Each row is a point on a tangle of strands that fork and nearly touch. The rows are in no order.
Two points are linked if the straight distance between their rows is under 7.71. Some points are linked to none.
q_316: [-1.70 -1.95  2.26 -2.44  0.08 -2.52  4.11 -0.68 -2.80  1.94  3.41  1.03
  1.07  3.08  4.20 -0.73  0.83 -1.09 -1.90  4.06 -1.90 -3.72  3.46 -4.94]
q_198: [-2.11  2.56 -0.77  0.86  1.99  1.65  1.70 -1.60 -2.88  3.06 -3.14  2.04
  0.33 -2.28 -1.28  5.06 -0.42  0.73 -0.20  1.88  0.33  2.09 -2.02  2.24]
q_37: [-0.73  3.12 -0.10 -0.16  2.25  0.76  0.91  0.82 -1.23  1.72 -4.04  1.04
 -0.99 -1.14 -1.34  3.80 -1.17 -1.36  0.22  2.75  1.69 -0.25 -2.88  2.12]
q_640: [ 4.58 -2.68 -2.48  2.07  1.58  2.03  1.91  4.24  2.41 -1.93 -1.75 -4.05
 -1.58  5.93 -0.82 -2.17 -2.22 -1.10  1.63 -0.54  2.25 -1.36 -4.32  2.35]
q_328: [ 1.09 -0.66  0.29  2.89 -2.71 -1.03 -1.58 -0.47  1.38  0.80 -0.28  1.59
 -0.06 -2.48 -3.84 -1.00  1.35  2.85 -4.46 -2.30 -1.47 -2.46  1.63 -2.94]
q_904: [ 3.75 -5.65 -2.04  1.54 -0.37  1.15  3.09 -0.86  0.10 -0.29  0.45 -2.65
  0.09  1.76  0.87  0.00  4.64 -3.83  0.60 -7.19  0.39  0.54 -0.36 -2.27]
q_183: [-1.07 -4.12  0.38 -0.39 -0.27  1.51  5.73  1.49 -0.95  0.27  2.48 -0.87
  1.48  4.70  4.89 -2.91 -2.72  3.85  0.68  3.14 -2.57 -1.15  4.38 -3.23]
q_130: [ 1.41  3.50  0.41 -2.82 -1.09 -0.62 -5.78  1.16  2.09 -5.03  0.65 -1.54
 -2.00 -1.21 -1.72 -2.59 -0.49 -4.61  1.77 -1.05  2.34 -0.12 -2.00  3.08]
q_273: [ 0.87  2.25  0.07 -0.31 -1.04 -5.72 -3.01  1.77  0.97 -0.86  1.45 -2.60
  0.22 -0.75 -2.13  0.08 -0.77 -3.09 -1.35 -2.71  3.76 -2.38 -1.16  2.92]
q_915: [ 1.38 -2.06  1.18  1.67  2.65 -2.32 -2.36  0.53  5.68 -3.40  0.15 -1.51
  1.18  1.77  0.23 -2.81 -2.42  3.17  3.28 -0.06 -1.11 -0.32  0.40  4.81]
q_785: [-0.06  0.49  2.90 -2.06 -2.46 -4.03 -2.03 -1.29 -0.18  1.04  2.53  0.98
 -0.40 -3.14 -0.43 -1.44  2.74 -2.59 -2.73 -1.70 -0.45 -2.92  2.21 -2.19]
q_613: [-2.54 -4.07  1.29 -1.52  0.75 -0.86  6.22 -1.22 -2.50  1.11  3.00 -0.41
  1.67  4.44  6.07 -0.87 -0.78  1.12 -0.07  3.79 -2.77 -1.71  4.42 -4.96]
q_146: [-2.61  1.34 -0.28  0.51 -0.03  4.01 -1.33 -3.32 -1.45  1.21 -1.54  3.66
 -0.22 -4.31 -0.83  1.81  1.45  2.64 -0.10 -0.23 -2.34  4.75  0.14 -0.77]
q_330: [ 1.33 -0.36  1.40 -0.65  1.02 -0.69 -2.75  1.26  4.70 -3.53  0.17 -0.44
 -0.75  2.08  0.55 -4.33 -2.92  2.06  3.53  2.87 -0.80 -0.43 -0.90  3.07]
q_207: [-0.83 -2.16  1.58 -0.23  1.83 -1.93 -1.34 -2.57  1.78 -1.20 -0.76 -0.95
  1.37 -4.20  1.94  0.06  2.54  0.46  3.31 -5.10 -0.59  4.39  2.53  2.99]
q_379: [ 0.01 -2.39  2.03 -2.81  0.65 -0.78  1.26 -2.93 -1.02 -0.21 -0.30 -0.92
 -0.38 -1.86  2.69  0.79  4.62 -4.65  1.86 -3.26 -0.37  0.93  1.41 -2.05]
q_121: [ 1.36 -2.37  0.16  1.19 -1.17 -3.38  2.42  1.69  0.67  0.64  2.40 -2.22
  1.43  2.11  0.89 -1.08 -1.69  0.47 -0.55 -0.99  0.00 -3.14  2.06  0.37]
q_525: [ 0.15 -0.44  1.72  1.95  1.89  1.37  2.37  2.00 -0.01  0.73 -3.59  2.39
 -1.46  3.13 -0.50 -2.57 -1.73  6.18 -1.07  5.88 -2.03 -1.89  0.42 -1.20]
q_133: [-0.32  5.24 -2.42  1.41  1.47 -3.87 -5.25  0.79  2.79 -3.30  0.23 -0.57
  1.56  1.67 -2.87  0.72 -3.96  1.92  0.67  2.97  2.47 -1.11 -2.88  6.59]
q_821: [ 1.43  2.40 -3.19  3.35  1.54 -0.49 -6.18  0.97  4.26 -5.02 -2.29 -1.57
  1.33  1.15 -4.32  1.54 -1.05  1.74  0.10 -2.20  2.36  0.08 -3.33  5.30]
q_519: [ 2.88 -3.38 -0.40  0.76  1.62  3.80  2.46  0.13  0.21 -1.30 -4.35 -2.12
 -2.90  1.92 -0.13 -0.84  2.09 -3.31  2.37 -2.04  0.34 -0.74 -2.43 -0.65]
q_696: [ 0.14  2.75  0.86 -0.93  0.75  0.74 -3.14  1.12  2.94 -2.13 -0.29  1.06
 -0.57  1.00 -0.90 -2.04 -3.48  2.56  2.22  4.43 -0.83  0.82 -1.73  3.12]
q_489: [-2.21  1.52 -1.80  1.49  0.74 -0.27  3.06 -1.62 -3.16  4.00 -0.62  1.09
  2.55 -1.74 -0.21  5.70  0.10  1.44  0.04 -0.58  0.33  3.33 -0.30  2.46]
q_580: [-1.18  4.23  0.13 -0.93  3.27  1.19  0.50  1.33 -2.87  3.17 -2.58  2.76
 -0.77 -2.17 -1.75  3.34 -0.73 -1.95 -1.73  5.61  2.81 -1.99 -3.38  0.65]
q_66: [ 0.73  3.27 -1.45  3.17  0.28 -2.28  0.32  1.49 -0.35  1.41 -0.35  1.49
  0.88 -0.67 -3.30  1.01 -3.18  3.96 -2.73  2.95  1.01 -2.75 -1.07  2.28]
q_890: [-2.10  1.08  4.51 -3.82  2.27  0.87 -2.73 -1.96  0.96 -1.23 -1.32  2.10
 -2.06 -3.41  1.53 -2.06  0.49 -1.50  2.87  2.78 -1.47  1.00  0.60  1.38]
q_14: [ 1.49  0.77 -1.36  3.14  1.54 -2.90 -4.49  0.94  5.58 -3.81  0.09 -1.85
  2.20  2.20 -2.42 -0.38 -2.29  2.94  1.19 -1.34  0.89 -0.43 -0.91  5.97]
q_570: [ 0.33 -0.71 -2.72  3.11  1.35  0.17  0.99  1.53  1.03  0.03 -1.55 -3.25
  2.33  1.74 -0.78  4.03 -0.82  1.42  1.22 -4.71  2.51  3.94 -1.71  5.46]
q_654: [-1.11  3.55 -1.14 -0.38  0.94  3.12 -3.52 -0.31  0.94 -2.43 -2.71  0.31
 -0.09 -1.73 -1.79  2.50 -0.93 -0.24  3.15 -0.29  1.13  4.53 -2.64  4.30]
q_278: [ 1.39 -2.87  1.05  1.44 -0.82 -4.18  0.03  0.68  2.32 -0.34  3.20 -2.42
  1.94  0.50  1.44 -1.91 -1.45  0.90  0.56 -3.28 -0.31 -1.05  2.85  2.76]
q_431: [-2.44 -0.21 -0.59 -0.52 -0.65  0.24  3.74 -1.24 -2.63  3.45  1.68  0.14
  2.64  0.08  2.83  4.19 -0.51  0.58  0.79  0.38 -1.22  2.72  1.04 -0.61]
q_437: [ 0.50  0.64 -1.68  2.33  2.09  0.30 -0.30  0.97  1.20 -1.20 -4.04 -2.50
  0.40  0.55 -2.16  3.73 -0.45 -0.42  1.42 -2.99  2.53  2.02 -2.91  4.66]
q_594: [-0.26  4.51 -0.95 -0.12  2.46 -0.98 -4.29  1.03  3.22 -3.14 -1.11  0.62
  0.42  1.48 -2.31  0.10 -3.86  1.77  2.56  4.50  0.99 -0.11 -2.83  5.52]
q_111: [ 2.51  1.91 -2.51  3.53  1.39  2.25 -3.78  2.17  3.60 -3.56 -3.90 -0.85
 -0.19  0.98 -4.91  0.83 -1.54  2.20 -0.14 -0.56  1.98 -0.40 -4.41  2.66]
q_402: [-0.73  4.88 -1.02 -0.46 -0.57 -1.56 -2.95  0.88 -0.94  1.20  0.28  1.35
  0.09 -2.87 -2.96  1.95 -1.50 -1.01 -2.11  1.24  2.52 -0.57 -2.13  2.02]
q_370: [ 0.24  1.71  1.00  2.37  0.83 -0.38  1.29  1.17 -0.46  1.49 -1.80  2.80
 -0.40  0.70 -1.96 -0.43 -1.95  4.97 -2.23  4.57 -0.99 -2.81 -0.09  0.42]
q_801: [-1.16  5.19 -0.48 -1.92  1.23 -2.88 -3.86  1.88 -0.13 -0.51  0.35 -0.26
  0.06 -0.96 -1.55  1.27 -2.69 -2.60  0.19  2.65  3.45 -0.48 -3.03  4.39]
q_120: [-2.66  4.00 -2.04  1.18  0.88 -3.36 -2.85 -2.27 -0.21 -0.50  0.96  0.63
  2.80 -2.85 -2.05  3.36 -0.27  1.84  1.27 -2.65  2.08  5.19 -0.15  7.49]
q_769: [ 2.83  2.32  0.24  1.40 -0.26 -3.45 -2.54  2.02  0.94 -0.29 -1.57  0.15
 -1.37 -1.98 -4.41 -0.74  0.16 -0.48 -3.97  0.14  2.63 -5.63 -1.75 -0.88]
q_277: [-2.23 -2.44  2.97 -3.16  1.71  2.31  2.92 -1.16 -2.82  0.89 -0.20  1.32
 -1.75  3.76  4.61 -2.69  1.24 -0.49 -0.27  6.36 -2.60 -0.54  1.81 -6.43]
q_395: [-1.68  3.24  0.56 -1.29  0.26  0.92 -1.28 -1.48 -2.89  3.21 -0.59  4.02
 -0.10 -4.30 -2.15  3.32  2.98 -1.88 -3.47  1.13  1.01 -0.76 -0.58 -2.34]
q_762: [-2.33 -0.30  0.47 -1.34 -1.52 -4.09  1.19 -1.48 -1.00  2.39  3.78 -0.76
  3.15 -2.04  2.91  2.18  0.25 -0.49  0.95 -3.10 -0.19  2.53  3.18  1.25]
q_660: [ 0.08  3.04 -2.77  2.60 -1.46 -3.26  0.57  1.52 -1.89  2.81  1.75  1.03
  2.06 -1.71 -3.17  2.11 -2.75  2.20 -4.04  0.72  1.91 -2.90  0.08  0.76]
q_876: [ 3.55  1.58 -2.15  2.69 -0.46  1.34 -2.69  3.04  2.44 -2.34 -2.77 -1.09
 -1.58  0.78 -4.40 -0.69 -1.46  1.03 -1.67 -0.29  2.50 -2.40 -4.37  0.12]
q_521: [-2.95  2.58  0.71 -3.41  0.75 -0.53  0.54 -1.06 -2.39  2.46  0.18  0.82
  1.30 -2.65  1.79  4.46  1.59 -3.16  2.12 -0.33  1.16  3.91  0.29  2.32]
q_499: [-0.32 -4.17  1.95 -2.65  2.89 -0.20  3.77 -3.95 -2.15 -0.49 -1.56 -1.04
 -1.69  1.29  4.09 -0.30  4.53 -5.80  2.40 -0.78 -1.39 -1.29  0.56 -3.09]
q_589: [ 0.20 -0.08 -0.79 -0.11 -3.08  1.51 -1.09 -0.23  0.37  0.63  1.30 -0.24
  0.51 -1.61 -0.31  0.66  0.81  0.05 -0.14 -3.14 -0.48  2.47  0.51 -1.44]
q_848: [-1.24 -6.39  1.32  0.98  3.15  2.75  4.60 -2.72 -1.73 -0.23 -2.54 -1.02
 -1.21  4.21  4.52 -1.01  2.07  1.48  0.34  1.39 -3.11 -0.03  1.67 -6.32]
q_34: [ 0.68  4.47 -0.24 -1.57 -0.91  1.71 -6.67  1.23  2.63 -4.58 -1.39  0.82
 -1.96 -1.75 -3.05 -1.28 -1.30 -1.78  0.92  1.15  1.58  0.33 -3.18  2.10]
q_91: [-1.26  0.01  2.50 -3.33  0.44  1.46  3.33  1.65 -1.85  1.93  0.84  1.36
 -1.50  3.27  3.39 -2.66 -0.92 -0.23 -0.12  6.82 -1.52 -1.10  0.76 -3.69]
q_745: [-0.23  3.24 -0.45 -2.63  0.30 -2.61 -5.56  0.98  2.08 -5.47  0.25 -3.12
 -0.79  0.46 -0.52 -1.26 -0.83 -5.16  2.92 -1.87  3.76  0.67 -1.82  6.06]
q_634: [ 2.69 -0.50 -0.26 -2.83 -2.88  0.16  2.56  1.84 -1.92  0.43  3.14 -0.02
 -2.07  3.89  1.55 -3.41  1.27 -3.46 -1.54  3.33 -0.03 -4.27 -0.72 -5.95]
q_350: [-0.58  3.38 -1.95  1.19  1.99  1.08 -3.26  0.57  1.44 -3.25 -3.97 -1.15
  0.01 -1.15 -2.91  3.72 -0.38 -0.70  2.12 -2.31  3.05  3.05 -3.12  5.44]
q_929: [ 0.52  0.81  0.68 -1.06 -0.56  3.72 -1.26 -0.83 -0.59 -0.59 -3.75  1.25
 -2.59 -2.51 -1.64  0.93  3.14 -3.03 -0.63 -1.26 -0.10  0.05 -1.14 -2.85]
q_401: [-0.97 -2.04  2.42 -1.38 -1.45  2.53 -0.73 -2.06 -0.66 -0.01  0.66  1.51
 -2.10 -0.56  2.00 -3.28  2.03  0.98 -1.47  1.55 -2.95  0.13  1.90 -6.18]
q_618: [ 2.33  0.93  0.52  2.23 -1.69 -2.71 -2.88  1.06  2.53 -0.26 -0.55  0.78
 -0.81 -1.52 -4.27 -1.75  0.13  1.55 -3.50 -1.50  0.56 -3.87  0.13 -0.59]
q_501: [ 2.88 -0.92 -0.09 -1.68 -4.08 -2.57  0.88  1.30 -0.62 -0.17  4.80 -0.98
 -1.23  1.96  0.79 -4.09  0.58 -3.34 -1.54  0.00  0.58 -4.59  0.69 -4.02]
q_579: [ 3.76 -2.57 -1.28  0.36  1.20  2.65  2.74  2.22  0.62 -1.28 -2.64 -2.73
 -3.30  4.30 -0.19 -2.26  0.01 -3.22  2.34 -0.38  1.26 -1.64 -3.70  0.19]
q_612: [-0.96  1.48 -1.69  2.29 -1.18  2.30 -2.57 -2.61  0.34  0.24 -2.02  2.51
  0.42 -4.76 -4.16  1.75  2.02  3.07 -1.18 -3.72 -1.17  4.14 -0.18  0.56]
q_223: [-2.45 -3.58 -0.58  1.33 -1.64  3.86  2.34 -2.43 -1.73  1.17  1.22  0.98
  1.49  0.64  2.42  0.63  1.24  4.06 -1.87 -0.72 -3.94  2.15  2.93 -6.76]
q_865: [-2.58  0.99  2.44 -3.17  1.54  0.91 -0.73 -2.14 -1.27  0.87 -1.25  1.44
 -0.39 -3.61  2.12  1.59  1.87 -2.33  2.14  0.26 -0.80  2.86  0.85  0.56]
q_765: [ 0.28 -1.86 -1.25  0.33 -1.77  0.17  5.67  4.08 -0.53  0.79  3.15 -1.05
  1.86  5.02  2.25 -1.67 -4.12  3.98 -0.47  2.63 -0.79 -3.12  3.59 -1.03]
q_538: [ 0.00 -2.53 -0.41 -1.49 -1.31 -0.37  2.36 -2.27 -0.92  0.90  1.26 -1.50
  1.44 -0.53  2.45  2.56  4.14 -2.49  0.94 -4.69 -0.33  2.85  1.53 -2.54]
q_420: [ 1.06 -6.86  0.62  0.36  2.43  4.42  3.37 -2.27 -0.72 -1.47 -2.47 -1.45
 -3.35  3.73  3.81 -3.60  2.74 -0.72  2.21  0.23 -2.98 -0.06  0.07 -4.94]
q_16: [ 1.99 -5.16  0.00  3.08  0.04  1.63  2.56 -0.24  1.37  0.43 -0.79 -1.51
  0.37  1.55  0.31 -0.43  1.84  1.42 -1.06 -4.06 -1.70 -0.51  1.13 -2.40]
q_200: [-0.09  3.02  0.21 -1.76  0.97 -2.68 -1.06  2.71  1.11 -0.56 -0.01 -1.70
 -0.81  1.70 -0.17 -0.41 -3.39 -2.24  1.27  3.39  2.45 -1.51 -2.58  3.97]
q_689: [-1.22  0.91  0.18 -0.54  1.44  3.76 -2.99 -1.50  1.70 -2.47 -2.84  0.28
 -0.34 -2.69 -0.15  1.52  0.22  0.45  4.02 -2.22 -0.29  5.63 -0.85  3.18]
q_542: [ 2.01 -4.76  1.34  3.72  1.32  1.94  1.98  1.76  2.77 -1.19 -1.23  0.19
 -0.08  3.12  0.94 -4.25 -1.41  6.54 -0.68  0.62 -2.40 -1.38  2.29 -1.56]
q_110: [-2.30  0.41 -0.76  2.18 -0.88  3.22  0.18 -2.68 -1.58  2.20 -0.34  3.80
  0.55 -2.62 -0.81  0.67 -0.49  4.97 -1.39  1.36 -3.30  3.06  0.83 -1.16]
q_970: [ 1.90 -2.02  0.26 -0.78 -1.52  2.05 -1.21  0.60  2.45 -2.02  1.18 -1.82
 -1.32  1.29  1.29 -3.33 -0.75 -0.41  2.52 -1.25 -0.59  1.78 -0.47  0.51]
q_985: [-0.63  3.06 -3.46  2.30 -2.47 -1.52  2.97  2.44 -2.99  2.33  4.27  1.85
  2.81 -0.07 -1.88  1.24 -5.14  4.77 -3.47  2.93  1.00 -3.29  2.32  0.77]
q_783: [-2.53  3.87 -0.68 -1.46  0.63 -2.86 -0.97 -0.61 -1.74  0.82  0.46 -0.41
  1.43 -2.71 -0.18  4.33  1.09 -1.80  1.69 -2.39  3.03  4.72  0.10  5.33]
q_140: [ 1.19 -2.13 -2.79  0.77 -0.50  0.03  3.56  1.56 -0.86  1.30  0.09 -4.59
  1.46  2.93  1.23  3.72  0.54 -2.91  1.71 -4.79  2.85  2.60 -1.49  1.49]
q_175: [-2.42 -1.22 -1.68  2.40 -2.66  3.74  2.16 -1.62 -2.20  2.01  1.66  2.32
  1.92 -0.52  0.66  0.92 -1.31  5.79 -2.02  0.37 -3.74  2.43  2.82 -3.32]
q_596: [-1.14 -1.33  1.84 -0.50 -0.53  2.80 -0.48 -2.41 -0.81  0.69 -2.13  1.68
 -1.58 -1.75  0.39  0.24  3.27 -0.18 -1.17 -0.34 -2.41  0.57  0.70 -4.90]
q_409: [ 2.71 -1.68  1.31 -1.68 -2.63 -2.38 -0.91  0.27  0.91 -1.23  3.48 -1.23
 -2.41  0.90  1.04 -5.58  0.50 -3.19  0.59 -0.98 -0.44 -2.80  0.70 -1.42]
q_15: [-1.89  3.25 -0.29 -0.32 -0.02 -0.49 -1.42 -1.96 -2.52  2.27 -1.46  3.03
  0.42 -5.49 -2.97  4.00  3.36 -1.34 -2.05 -1.63  0.70  1.41  0.18  0.51]
q_464: [-0.31  4.69 -1.53 -0.30 -0.27  3.79 -5.24  0.00  1.49 -2.86 -1.69  2.01
 -1.14 -2.19 -3.66  0.92 -1.78  1.47  1.27  1.23  0.44  2.86 -3.38  2.42]
q_603: [-0.35 -1.32  0.04 -1.66 -3.80 -3.73 -0.03 -1.07 -0.07  1.00  5.56 -1.43
  2.47 -1.27  1.95 -0.09  1.41 -1.67 -0.20 -4.63 -0.32  0.95  3.46 -1.38]
q_257: [-2.33 -0.82  0.71 -1.59 -0.39 -1.61  1.91 -0.58 -0.31  2.48  3.29 -1.01
  2.84 -0.29  3.95  0.83 -2.53  0.92  2.60  0.37 -1.29  2.43  2.48  1.89]
q_750: [ 0.12  0.49  1.08 -1.50 -0.30  3.84 -2.63 -0.60  1.25 -2.37 -2.79 -0.33
 -2.15 -2.22 -0.63 -0.42  1.06 -2.36  2.54 -1.59 -0.32  2.24 -0.88  0.37]
q_605: [-1.19  2.41  0.09 -0.14 -1.41 -3.25 -3.15 -1.02  0.74  0.10  2.51  1.15
  1.51 -3.04 -1.05  0.67 -1.35  1.58  0.04 -1.26  0.02  1.55  1.26  3.41]
q_687: [-0.56  0.89 -1.88  1.60 -2.49 -0.74  3.70  3.24 -1.55  1.67  3.37  0.31
  2.32  2.07 -0.01  0.51 -4.91  4.58 -1.66  2.21 -0.45 -2.40  3.00  0.77]
q_908: [ 2.02 -3.77 -0.01 -0.56  0.20  3.83  1.61 -2.13 -0.32 -1.89 -2.11 -1.11
 -3.25  0.75  1.37 -2.05  4.24 -4.16  2.10 -3.07 -1.24 -0.11 -0.83 -3.28]
q_561: [-1.88  3.76 -2.43  1.06 -1.93 -2.57 -3.80 -0.76 -0.01  0.06  3.41  0.72
  2.87 -2.39 -1.98  1.66 -1.99  2.47  0.08 -2.23  1.16  4.06  0.27  5.27]
q_782: [-1.03  1.63  0.49 -0.44 -0.07 -1.42  2.70  0.61 -2.63  3.83  0.99  1.53
  0.90  0.29  0.52  2.17 -0.58  0.15 -2.41  3.60  0.09 -2.40  0.41 -1.78]
q_48: [ 1.58 -3.29  1.84  1.91  1.56  3.11  1.95  1.58  1.48 -1.12 -3.23  0.44
 -2.25  3.45  0.70 -4.59 -0.65  5.07  0.12  3.03 -2.37 -0.89  0.52 -2.40]
q_352: [-2.13  4.57 -0.24 -1.04  1.20  3.33 -0.73 -0.26 -3.69  3.76 -0.63  4.86
 -0.46 -3.43 -2.04  2.54  0.09 -0.95 -2.98  5.61  1.15 -0.27 -2.49 -1.15]
q_264: [ 2.50 -6.20  0.07  3.24 -0.34  1.51  2.57  1.51  2.22 -0.75  1.68 -1.71
  1.21  3.03  2.20 -3.74 -0.96  3.83 -0.48 -2.58 -2.14 -1.06  2.95 -1.49]
q_837: [ 2.58 -7.34 -0.49  0.65  2.02  4.67  2.06 -3.12 -0.80 -2.49 -1.38 -1.15
 -3.92  1.83  3.24 -4.61  4.68 -2.65  2.66 -2.53 -2.31 -0.24 -0.28 -4.12]
q_529: [ 0.67  1.55  0.96 -2.92  1.81 -1.29  1.22  2.16 -0.37  0.64 -1.35 -2.00
 -1.81  1.48  0.55  0.00 -1.26 -5.17  1.50  3.04  2.42 -2.43 -2.69  1.77]
q_681: [-1.13  1.92  3.31 -4.35  2.59  2.43 -2.65 -0.32  1.12 -2.84 -2.88  1.10
 -2.65 -2.27  1.02 -1.96 -0.38 -4.06  4.27  3.26 -0.43  0.83 -0.73  2.63]
q_983: [-0.55  1.45  0.59 -1.83 -0.75  0.41  1.96  2.11 -1.15  2.46  0.82  0.87
 -0.48  1.44  0.89 -0.41 -2.03 -0.05 -0.72  5.07 -0.24 -1.35 -0.75 -1.78]
q_699: [-1.35  2.19  2.06 -2.27 -1.75 -3.77 -1.27  0.03 -1.19  2.75  4.41  2.04
  0.96 -2.69  0.62 -0.17  0.14 -1.72 -2.52  1.92  0.02 -2.46  2.13 -1.17]
q_738: [ 0.71 -0.58  0.28 -2.26  0.98  0.74  3.86  0.59 -1.52  1.37 -1.05 -1.60
 -1.26  2.57  1.82  0.90  0.39 -4.61  1.29  2.05  0.47 -1.64 -2.04 -2.19]
q_495: [-1.11  3.79 -1.29 -0.89 -1.91 -0.32 -3.44 -0.89 -1.08  0.14 -0.64  1.67
 -0.28 -5.53 -3.59  2.72  2.99 -2.19 -1.44 -3.78  2.01  2.60  0.03  0.32]
q_178: [-0.11 -3.31  1.14 -1.99  1.14  0.62  3.79 -1.85 -1.56  0.73 -0.50 -0.98
 -1.44  2.56  3.54 -0.22  2.14 -3.60  1.52  1.11 -1.43 -1.21  0.10 -3.64]
q_457: [ 1.48 -0.22  3.06 -2.26 -1.18 -3.87 -2.80 -0.88  1.62 -1.40  1.81 -0.40
 -1.54 -1.85  0.30 -3.69  1.58 -3.29  0.43 -1.90  0.15 -2.41  1.21  0.38]
q_905: [-0.32 -4.61  1.09  2.98 -0.04  0.58  2.23 -2.21 -0.21  1.18 -2.00  0.28
  0.28  0.73  0.25  0.02  3.20  2.41 -3.21 -2.09 -2.92 -1.36  2.56 -5.29]
q_823: [ 0.92 -5.13  0.59  1.76 -0.45 -0.92  0.54 -0.02  3.01 -0.78  3.19 -2.03
  2.26 -0.07  2.59 -2.33 -1.09  3.01  0.88 -3.90 -1.67  0.89  3.47  0.69]
q_563: [ 0.29 -3.66 -2.06 -0.42 -0.90  0.81  4.31 -0.59 -0.92  1.39  1.98 -3.17
  2.43  2.20  3.26  3.18  1.98 -1.88  1.80 -4.51  0.55  3.35  0.53 -1.52]
q_528: [-2.46 -3.75  3.88 -1.58  1.87  0.35  0.81 -2.48 -1.13  0.10  0.15  0.80
 -1.57  0.95  4.64 -4.55  1.11  2.00 -0.69  3.71 -3.43 -0.52  3.82 -5.50]
q_943: [-2.19  3.64  0.35 -1.45 -1.95 -3.81 -2.46 -1.01 -1.91  2.74  4.38  2.48
  2.00 -4.19 -1.01  1.35 -0.13 -0.33 -2.06 -0.22  0.44  0.07  1.78  1.40]
q_127: [ 0.60  3.62 -0.93 -1.11 -2.68 -1.14 -4.06  0.89 -0.51  0.11  0.46  0.82
 -0.55 -4.18 -3.58  0.88  1.33 -3.24 -2.97 -1.99  2.85 -0.80 -1.36 -1.32]
q_242: [ 0.28  0.23 -0.40  0.13 -1.23 -4.23  2.87  1.24 -1.62  3.06  2.18 -1.14
  2.16  0.59  0.59  2.89 -0.86 -0.99 -1.76 -0.39  1.23 -2.84  1.19 -0.46]
q_333: [ 0.22  0.43 -0.77  2.93 -1.90  0.98 -1.89 -1.38  0.53  1.37 -1.87  2.44
 -0.11 -3.67 -4.40  0.70  1.84  2.76 -3.54 -3.12 -1.32  0.32  0.18 -1.74]
q_331: [ 1.47 -1.84 -3.44  2.50 -0.06 -0.33  0.72  2.83  0.96 -0.63  0.43 -4.93
  1.84  2.89 -0.19  2.44 -0.41 -1.33  0.71 -6.28  3.67  3.03 -2.05  4.07]
q_445: [ 0.64 -1.90  1.08 -3.27 -1.18 -1.83  4.38  0.35 -3.36  0.21  3.79  1.09
 -0.51  5.41  3.19 -3.43  2.19 -3.13 -2.12  4.90 -1.19 -5.45  1.70 -6.83]
q_955: [-1.51  1.63  1.16  0.66 -1.49 -1.08 -1.14 -0.97 -0.29  1.40  2.72  3.47
  0.66 -2.36 -0.81 -1.81 -2.06  4.37 -1.78  2.34 -2.39 -0.63  2.42  0.11]
q_523: [ 5.37 -1.62 -2.26  3.28  0.36  1.19  0.08  4.38  2.68 -1.75 -2.18 -2.64
 -1.44  3.78 -2.99 -2.07 -1.21  0.32 -1.27 -1.40  2.46 -2.72 -3.89  0.46]
q_414: [-1.34 -4.38  1.06  1.55  0.98  2.33  3.47 -2.21 -1.26  1.14 -1.43  0.32
 -0.02  2.17  2.68  0.20  1.56  2.49 -1.62  0.69 -3.41  0.30  2.26 -5.79]

A fork is a point with three links. Follow the links from the first point to the second and name the forks in between, in order.
q_848; q_278 -> q_414 q_264
q_328; q_420 -> q_414
q_823; q_110 -> q_264 q_414
q_414; q_750 -> q_264
q_127; q_689 -> q_654
q_745; q_542 -> q_654 q_264
q_16; q_570 -> q_264 q_654

Follow the links from the first point to the second, and from the first to the third. Name the last point that the two ways share.
q_316; q_782; q_420 -> q_264
q_242; q_110; q_765 -> q_264
q_110; q_525; q_519 -> q_414
q_333; q_91; q_579 -> q_414

Name the points in between on the shortest way along the links from the first point to the second, in order.
q_762; q_738 -> q_257 q_431 q_489 q_198 q_37 q_580 q_352 q_395 q_15 q_495 q_127 q_402 q_801 q_200 q_529
q_457; q_542 -> q_409 q_501 q_634 q_445 q_316 q_613 q_183 q_765 q_687 q_985 q_660 q_66 q_370 q_525 q_48
q_905; q_750 -> q_16 q_264 q_823 q_278 q_121 q_242 q_782 q_983 q_91 q_277 q_528 q_401 q_596 q_929
q_111; q_333 -> q_876 q_523 q_640 q_579 q_519 q_908 q_837 q_420 q_848 q_414 q_223 q_175 q_110 q_146 q_612
